Each row is a point on a landscape with many peaks, with its height.
A climber steps from a point to the highest of its 2 nearest points, and stops where none of them is higher. Distance is the straight distance between rows; heights are no part of it.
tesol h=847: [ 99 160 104  95 127 131 148 125 129 138  89 136 147  74 120 133 158 116
 125 130 155  98 150 160]
Tep h=625: [148 104 135 160 126 137 118 165 123 103 153 124 104 149 136 147 114 121
 156 125  84 134 126 166]
kapu h=221: [153 144 126  84 101 100 197 115 112 164 112 102 117 115 147 110 116 103
  36 158 157 161 141 120]
rekab h=822: [105 156 159 139 123 146 160 168 127 129 165 122 139 122  40 193 131 133
 152 159 184  68 116 143]
Los h=406: [116 200 178 119  71 153 161 156 128 156  91 118 138  92 114 119 119 154
  78 133 214  49 119  95]
zug h=176: [129 177 128  90 120 117 175 141 108 158 107 115 136  96 130  97 121 143
  75 114 199 149 120 156]
nanid h=46: [ 67 132  80 128 147 145  84 101 103 139 103 129 128 102 171  92 136 135
 167  79  78 141 128 101]
fosur h=97: [ 93 160  91  91 155 128  98  91 100 115  74 141 164 118 165 100 140 112
 152  79 136 155 158 129]
vetu h=524: [120 172 128 153 166 133 156 176 131 149 131 116 151 114 120 159 128 133
 132 135 174  70 122 174]
Mola h=360: [123 129 129  98 149 113 130 108 117 146 138 116 129 131 165  87 105 101
  81 120  84 193 158 125]
Vamu h=720: [ 86 122 140 141 111 139  86 166 103  99 149 136 124 193 128 144 161 146
 149 156 122 128 113 127]
Gode h=545: [127 178 130 115 128 165 172 178 129 175 128 112 129 100 105 162 137 119
  94 150 189 103 103 153]
sede h=209: [173  94 136 165 154 115  69  86 159  74  64 148 136 147 154 109 151 115
 185  98  80 117 173  91]
ledi h=142: [120 147  97 123 102 111 159 144 142 130 134 135 155 111 112 127 108 147
 109 155 187 100 132 147]
sab h=772: [ 95 113 158 179  90 153  68 157 133  86 127 125 111 176 142 126 168 145
 172 128  81 133 113 108]
riso h=428: [133 169 160 130 153 111 115  75  99 128 124 123 152 150 193  78 136 113
 111 105  90 225 161  74]
gita h=149: [106 148 127  83 111 110 162 145  86 164 110  96 108 111 135  85 114 132
  71  82 157 182  98 145]
Geni h=657: [ 61 131 138 117 111 138  71 148 108 122 137 139 126 146 138 112 164 148
 116 119 103 152 109 135]
Kop h=660: [111  97 132 124 125 144 125 165 124 124 160 129 104 128  93 158 139 128
 139 156  92 111 137 162]
Lago h=743: [ 98 122 121  89 123 127 162 104 135 188  88 122 113  70 126 110 128 115
  41 115 136 129  96 107]
depu h=649: [200  87 113 148 108 105 116 141 108  68 137 144 118 219 153 136 100 127
 157 154 146 105 149 123]
Zak h=171: [146 146 138  50 142  80 170  85 106 147 119 127 166 142 133 100 131 120
  49 105 181 155 149 115]
Rab h=884: [105 106 125 138 168 138 140 138 148 139 169 151 145 133  87 178 161 143
 132 150 154 114 108 145]
kele h=508: [132 123 131 159 174 109 144 171 116 105 141 130 144 141 138 159 134 142
 166 120 144  74 127 179]
rina h=68: [ 89 181 167  83 143 151 127 162  99 153 129 134 140  96  85 160 194 153
 110 130 170 110 103 139]
kedi h=614: [151  89 165 120 144 147 132 151 134  92 168 141  94 117  58 200 150 129
 180 102 102  84 123 170]
Gol h=574: [173 105 142 186  95 164  84 104 178  77 103 127 126 144 124 143 172 122
 194  61  74 105  85  91]
vifu h=194: [146 170 141  85 117 107 203 110 116 166  97 101 158  97 137  95 104 123
  41 116 196 136 153 102]
zoz h=766: [165  73 129 118 118 140 145 152 117  86 181 147  96 170  68 199 133 143
 159 159 159 109 116 140]
pib h=587: [142 165 173 119 121 127  61  74 116 142 141 111 129 143 189  44 127 120
 111 125  73 203 137  44]
Lafu h=320: [121 137 117 147 128 144  99 110 134 141 116 120 115 128 166  93 109 121
 154 112  86 203  95 110]
Zudud h=680: [143 153 111 150 119 149 100 141 120 106  92 127 120 142 150 127 135 116
 197 124 115 150 142 165]
Vos h=522: [ 84 122  80 147 120  87 151 101 123 138 117 111 138 106 132  99  61 113
 120 108 129 155 121 142]
Semuf h=593: [ 82 123 139  79 124 133 116 152 108 149 139 124 120 122 125 121 171 155
  85 130 142 142 101 135]
Bilid h=681: [150 124 139 158 112 125  89 170 106  72 129 137 128 205 136 144 146 126
 167 153 135 102 134 139]
nep h=525: [ 91 137 143  87 131 154 114 183  98 148 172 113  84 149 109 144 188 170
  95 178 126 138 116 128]
gem h=137: [114 149 128  72 151  73 133  73 108 129 102 143 181 142 165  85 138 117
  86 102 143 182 156 123]
Zuv h=412: [125 142 140 130 127 130  54 104 126 164 151 126  97 127 172  67 112 144
 122 105  77 207 112  82]
ratif h=791: [124 161  95 111 139 115 167 101 144 125 100 127 158  87 128 114 108  97
 128 125 146 135 178 163]
rifun h=526: [173  54 138 142 117 128  99 105 147  76 150 152 111 152 134 157 125 134
 171  83  79 111 123 146]
mivim h=129: [139 146 116 159  73 131 169 175 153 116 164 132 147 120  63 144  90 184
 126 160 201  32 154 127]
kepi h=576: [ 69  85 134 170 143 154 116 142 133 118 169 121  78 117  86 157 117 155
 174  94  88 155  83 129]
bolef h=392: [154 146 119 129 122 143 167 158 155 138 107 117 137  86 101 149  97  80
 114 165 148  77 162 165]
ruzof h=848: [ 89 125 167 139 170 142 138 164 116 113 181 130 133 149  58 191 158 147
 172 134 146  93 106 145]
tiza h=700: [112  96 122 130 117 150 164 168 123 151 156 114  93 133  96 159 111 123
  93 174 124 109 112 139]
zubem h=692: [165 116 109 162 160 115 151 110 123  86 103 124 131 119 158 132 120 111
 196  72  94 117 167 162]
tanul h=409: [202  70 136 147 119  86 117  98 116 117 166 144 123 183 165 119 103 109
 139 154  75 141 113  90]
bafir h=519: [173  86 169 157 119 179  52 130 165 107 164 126 101 163 151 123 141 135
 155 117  59 131 134  96]
bor h=120: [169 116 125 132 112 103 164 165 122  90 131 126 114 139 107 158 131 152
 136 183 172  53 168 155]
Ruk h=134: [113 149 103 118  71 132 166 137 159 146 124 147 156  81  78 129 111 172
  91 145 215  83 111 112]
vusal h=591: [193 111 116 121 132 112  99 125 114  98 123 139 130 209 161 120 114  95
 137 190 125 153 155 114]
zuso h=633: [139 115 104  78 119 148 158 159 112 165 153 115 103 146 123 134 126 118
  70 179 151 136 120 133]
Fefin h=437: [123 139 132 123 170 140 101 125 124 130 126 118 137 136 184  84 129 104
 124 101  81 162 182 133]
sevu h=172: [174 108 107 153 128  87 141 106 132  90 131 148 160 159 151 119  88 118
 149 126 140 132 149 148]
lol h=125: [142 127 131 131  77 125 180 166 118  90 166 121 115 130  64 170 131 171
 131 179 181  42 150 118]
Zer h=435: [ 76 154 124 160  72 121 179 184 133 137 129  98  97  94  74 128 101 173
  99 149 184  89  95 130]
Pif h=580: [104 155  76 143 149  87 165  55 116 123 115 121 170 112 144 100  59  88
 136  93 136 178 155 110]
tepab h=476: [ 78 123 146 126 145 165 133 181 129 155 175 108  73 116  95 147 154 172
 106 146 118 157  85 124]
sefef h=630: [124  98 125 144 104 127 149 136 141 103 147 129 115 104  59 186 105 123
 164 111 122  85 113 171]
Rera h=482: [ 92 113  96 152 129 101 164 135 131 147 127 111 108  96 115 128  92 137
 109 122 142 152  76 139]
gipe h=404: [140 150 156 131 102 147 191 148 145 146  90 109 129  85 131 134 120  82
  70 166 155  86 150 126]
nef h=739: [171  81 112 118 107 140 183 142 132 127 170 122  97 146  77 188 129 131
 121 184 146  85 125 127]
Reril h=95: [ 96 140 111 100 185 154  81 139 115 156 125 138 143  98 141 125 163 128
 138 116 116 126 138 157]
dizeg h=834: [116 119 121 158 144 127 133 133 143 130 155 147 136 133 116 155 132 173
 170 130 166 149  92 142]
giba h=413: [118 172 150 158  76 138 193 142 147 153  98 122 122  79 134 128 104 131
  81 148 189  63 129 118]
vav h=872: [133 108 108  86 140 112 124  95 148 177 148 148 135 106 127 119 138 123
  79 172 112 146 116 117]
Vefav h=573: [149 148 134  77  99 164 167 160 135 177 120 121 122 121 109 144 117 106
  60 179 194 107 112 118]
pibu h=721: [ 87 110 113  67 140 110 119  89 123 190 120 142 132  89 128  92 134 126
  74 108 112 157  92 123]
Vom h=118: [120 148 146  60 167 147  77 128 103 151 100 137 155 134 155  91 165 125
 111  93 127 142 156 155]
ralu h=269: [146 119 108 175 128 136  91  66 142 139 112 144 121 119 164 105 118 116
 181 100  46 172 112  93]
Kinob h=845: [ 81 140 147 175 125 177  62 132 145 131 128 111 105 141 152 104 164 148
 163  96  76 149 102  90]
Farog h=795: [140 126 114 128 112 147 130 173 129 106 162 144 138 146  69 178 122 146
 157 173 172  96 127 164]
Nopok h=453: [ 82 134 120 148 125 125 174 166 139 156 141  98  95 117  97 148 127 175
  93 137 176 128  81 122]
Kati h=495: [227  67 163 137 137 110  75  97 155  65 112 158 110 160 158 146 132 111
 165  81  83 109 119 105]
Vidu h=635: [152 120 118 168  94 149  83 115 130  84  90 123 125 138 155 115 115  97
 199  86  77 137 124 132]
ged h=780: [137 112 105 186 123 117 121 104 140 116 122 153 151 151 133 143 107 146
 197 101 149 143  91 143]
duden h=78: [102 182 142  97 176 140 101 154 111 150 116 131 139  87 107 170 197 155
 150 128 125 102 138 156]
Pitin h=641: [141 126  97 155 161 108 151  73 116 100 116 114 149 131 162 115  80  86
 164  83  93 161 171 132]
Tas h=72: [ 86 143  89 103 153 125 116  81 103 156 104 131 141  93 158  85 123 106
 134  74 111 173 119 125]
temup h=607: [ 92 117 112 160 129 143 134 136 127 124 139 127 110  94  94 169 121 145
 186  93 100 125 102 165]
nukig h=144: [146 136 147  44 159 114 128 114 106 158 106 136 159 120 138  98 183 127
  64 101 151 140 143 139]
Diz h=596: [124 110 164 150 158 162  97 127 129  93 160 137 103 113 100 191 165 149
 224  86  89 104 118 150]
girir h=811: [ 88 160 131 121 104 128 160 124 151 155  91 134 140  56  94 161 152 133
 114 146 174  65 119 136]
bobav h=155: [157 119  99 118 135 109 139 129 148 122 132 136 142 141 131 138 124 127
 131 160 148 126 136 156]
bodev h=135: [169 140 119 105 170 104 122 124 146  99  84 142 149 142 132 123 112 101
 134 164 139 146 188 153]
gira h=785: [102 142 138  98  98 140 150 121 148 178  87 136 126  71  99 151 136 126
  65 131 176  99  85 105]
Tikaz h=750: [ 97  82 106 132 157 113 114 112 143 161 155 139 125 117 139 133 125 139
 112 147  88 137 104 129]
bog h=735: [148 147 100 141 136 113 158 121 126 116  94 133 136 104 142 123 110 115
 192 113 138 137 175 174]
miv h=110: [132 147 113  66 106 106 121 110  88 165 125 134 128 141 143  90 114 130
  77 118 153 189  99 134]
gizum h=423: [ 88 133 138 157  66 136 195 155 145 153 129 106  99 108 107 135 106 151
  54 165 195  67 101  88]
tedo h=550: [159  86 162 156  97 162  89 127 137  68 143 145 112 158 117 176 145 128
 199  66  89 117  87 124]
fom h=356: [185  94 128 125 152  81 138  86 113 142 170 138 135 155 146 116  94 102
 115 177  82 143 150 116]
Lut h=575: [138  97 137 163 158 164  89 141 145 141 170 123 109 145 156 112 123 126
 162 106  63 135 133 136]
govev h=133: [142 148 102 141 120 118 138 161 148 101 140 136 182 110  88 118  76 159
 138 136 187  50 157 150]
kom h=507: [117 119 144 169 163 158  64 116 142 124 144 113 129 155 192  81 128 102
 141 104  53 140 152 103]
pude h=191: [170 110 129 156 134  92 107 103 144  68  93 144 141 171 165 119 122 107
 169 117  97 135 164 127]
luz h=527: [ 81 103 138 147 157 152 118 152 152 152 185 103  69 109 121 129 128 171
 137 119  80 164 103 130]
rure h=116: [116 154 111 103 161  99 105 109 119  89  66 151 172 137 142 105 121  98
 150 121 145 145 198 142]
Bagat h=232: [142 115 103 153 161 137  79  82 137 122  92 156 148 126 168 103 151 111
 181 103  85 136 148  88]
bidi h=59: [ 92 186 171  82  86 144 150 151 107 169  91 116 112  86  79 151 178 161
  91 118 200  95 104 127]
Malap h=655: [120  92 105 132 145  90  99  97 132 121 125 147 154 142 161 104 126 100
 126 143  90 147 133 129]
tob h=399: [ 84 113 114 109  82  95 177 136 127 159 121 103  98 116 118 113 109 136
  32 169 172 107  93 105]
nik h=623: [183 128 139 128 146  99  94  78 133 101 114 147 142 185 150 103 105  83
 137 175  84 186 184  85]
Morav h=600: [180 116 130 189  97 154  84  90 163  91  86 115 143 140 141 113 145  90
 174 102  70 131 109  78]
Doti h=464: [176  99 151 179 116 133  90 113 136 106 163 121 113 194 176 106 132 120
 132 137  67 146 118  86]
sipu h=276: [124 136 138  77 151  90 187 109  99 172 143  95 131 135 144  84 110 103
  43 138 117 183 142 107]
ligif h=818: [173 141 165 145 131 119  68  76 138 107 123 126 143 155 179  75 117 101
 127 151  62 179 168  49]

For each start below, name the point where the climber stops.
pude => ligif
Kati => tesol
gizum => tesol
gita => tiza

Call two points neighbours if one is among the 2 nearest of the other. Go from one point of each pair to the other, from neighbour to neighbour, staying as high as possible. Name the lowest point that can't be avoided.
Kinob, sefef => tepab
Kinob, ligif => vusal
tesol, vav => pibu
